Points on a hilly landscape, in no order, each with its height.
From any point a climber takes the steepest step (rise divided by distance) to one of its 4 nearest points. It stops when none of these is higher. Distance is the straight distance between rows; heights are no part of it.
pive (h 213): [132 128 109 157 185 123 133  83]
Finu (h 216): [154 130  68 130 163 105 103  82]
pid (h 806): [121 132 131 117 174  84  87 123]
buraz (h 179): [150 140  95 120 116  94  87 127]
fuve (h 4): [141 129  92 119 168  88  87 101]
purid (h 130): [ 98  74 195  80 128 176 133 147]
mikem (h 188): [104 117 177 126 131 117 130 157]
sute (h 757): [119 114 136 132 106 212 189 111]
bivi (h 726): [104  89 155 131 199 142 157  93]
nam (h 570): [116  97 169 118 102 180 166 143]
godol (h 391): [142 144 110 143 125 107 105 128]
sapa (h 255): [142 130  96  61 138  59  66 134]
suzig (h 756): [116 141 152 115 135  82  86 162]
nuzi (h 558): [130 145 134 123 109  90  89 159]
lumog (h 420): [111  99 184 111  83 174 153 165]
natav (h 550): [ 88  86 200  81 179 133 140 130]
non (h 484): [111 106 154 137 150 146 159 120]
lomig (h 755): [160 124  46 107 139  97 102  84]
sini (h 630): [123 128 122 160 143 168 175  97]
mise (h 110): [161 165  84 130  55 118 101 157]
Sovam (h 494): [ 97  87 188  96 150 146 145 139]
Sipin (h 333): [110  79 193  88  95 199 133 162]
Ridur (h 476): [117 100 155 132 126 173 169 124]
Tiluk (h 233): [117 130 161 140  81 142 149 170]
Makub (h 843): [121  91 157 108  97 225 166 127]
Desud (h 139): [165 168  75 134  62 131 109 136]
Novo (h 398): [151 114  63  78 132  70  89 102]
ganal (h 504): [132 139 130 132 126  95  99 143]
meb (h 844): [120  99 135 147 174 172 178  83]
nev (h 572): [125 128 138 141 158 107 119 127]
sibu (h 356): [149 160  85 162 124 140 133 104]
vup (h 520): [159 118  51  94 133  82  96  93]
Gopef (h 624): [113 145 156  95 173  70  80 144]
bege (h 579): [ 93 124 182  98 185  91 117 141]
Fik (h 416): [140 136 102  90 122  72  67 140]
zubak (h 583): [ 95 104 186 101 168 120 136 141]
rez (h 341): [135 146 127 153 105 128 134 145]
guz (h 659): [116 111 136 149 178 140 158  95]
kulus (h 648): [112 130 149 123 148  96 108 140]
Febo (h 276): [132 147 141 145  85 115 125 165]
Daz (h 360): [141 143 103 147 141 118 114 112]
sekez (h 609): [118 125 140 143  95 192 187 127]
dozod (h 245): [128 154 123 160  94 170 170 131]
zivi (h 261): [138 159 117 163  80 143 142 147]
dazig (h 386): [138 146 116 160 121 138 145 126]
Pegel (h 194): [167 164  51 134  87 134 121 106]
niteb (h 228): [164 149  57 133 117 122 111  98]
popu (h 595): [117 122 145 144 157 124 139 121]
Lak (h 758): [139 142 111 105 108  78  71 156]
kura (h 690): [118 101 136 134 139 195 186 100]
dese (h 602): [121 129 149 137 142 108 121 142]
Sab (h 521): [124 124 130 155 138 154 166 113]
Fitog (h 336): [131 130 118 137 177 104 111 104]
pas (h 164): [160 177  60 139  67 141 125 124]
gitis (h 556): [ 97  91 175 112 172 138 147 121]
tuli (h 337): [131 155 117 163 108 157 166 119]
mazor (h 229): [122 144 160 142  73 113 119 185]
gadi (h 444): [132 129 111 162 159 145 152  92]
dip (h 353): [134 137 108 115 146  84  82 123]
pivek (h 217): [113 129 168 135 100 118 130 171]
Fabet (h 355): [101  91 184 108 118 155 147 152]
fus (h 427): [132 136 117 161 145 135 146 110]
Teme (h 329): [163 136  69 118 113 107  99 113]
tof (h 613): [ 97 110 172 113 192 105 130 122]
Tar (h 665): [107 110 152 136 180 121 141 110]
fivi (h 350): [121 129 149 149 111 152 160 140]
lodo (h 79): [149 154 112 132  67 105  96 165]
Tovuf (h 392): [155 137  93 106  93  88  83 144]
gebu (h 238): [128 169 107 164  89 172 170 126]
tovi (h 185): [153 168  87 152  84 136 124 135]

Call two points neighbours if one is among the 4 nearest of the other. Go from one point of each pair to the other, from neighbour to neighbour, staying as high as possible. Name the lowest point that can't be avoided.
Lak, Makub | nuzi
pid, Makub | popu
suzig, pid | kulus
Makub, meb | kura

Where does a climber stop that starts at each point below?
zubak | meb
Ridur | meb
bege | suzig
sekez | Makub
nev | suzig
godol | suzig
pive | meb
dese | suzig
gitis | meb
buraz | Lak
Pegel | lomig
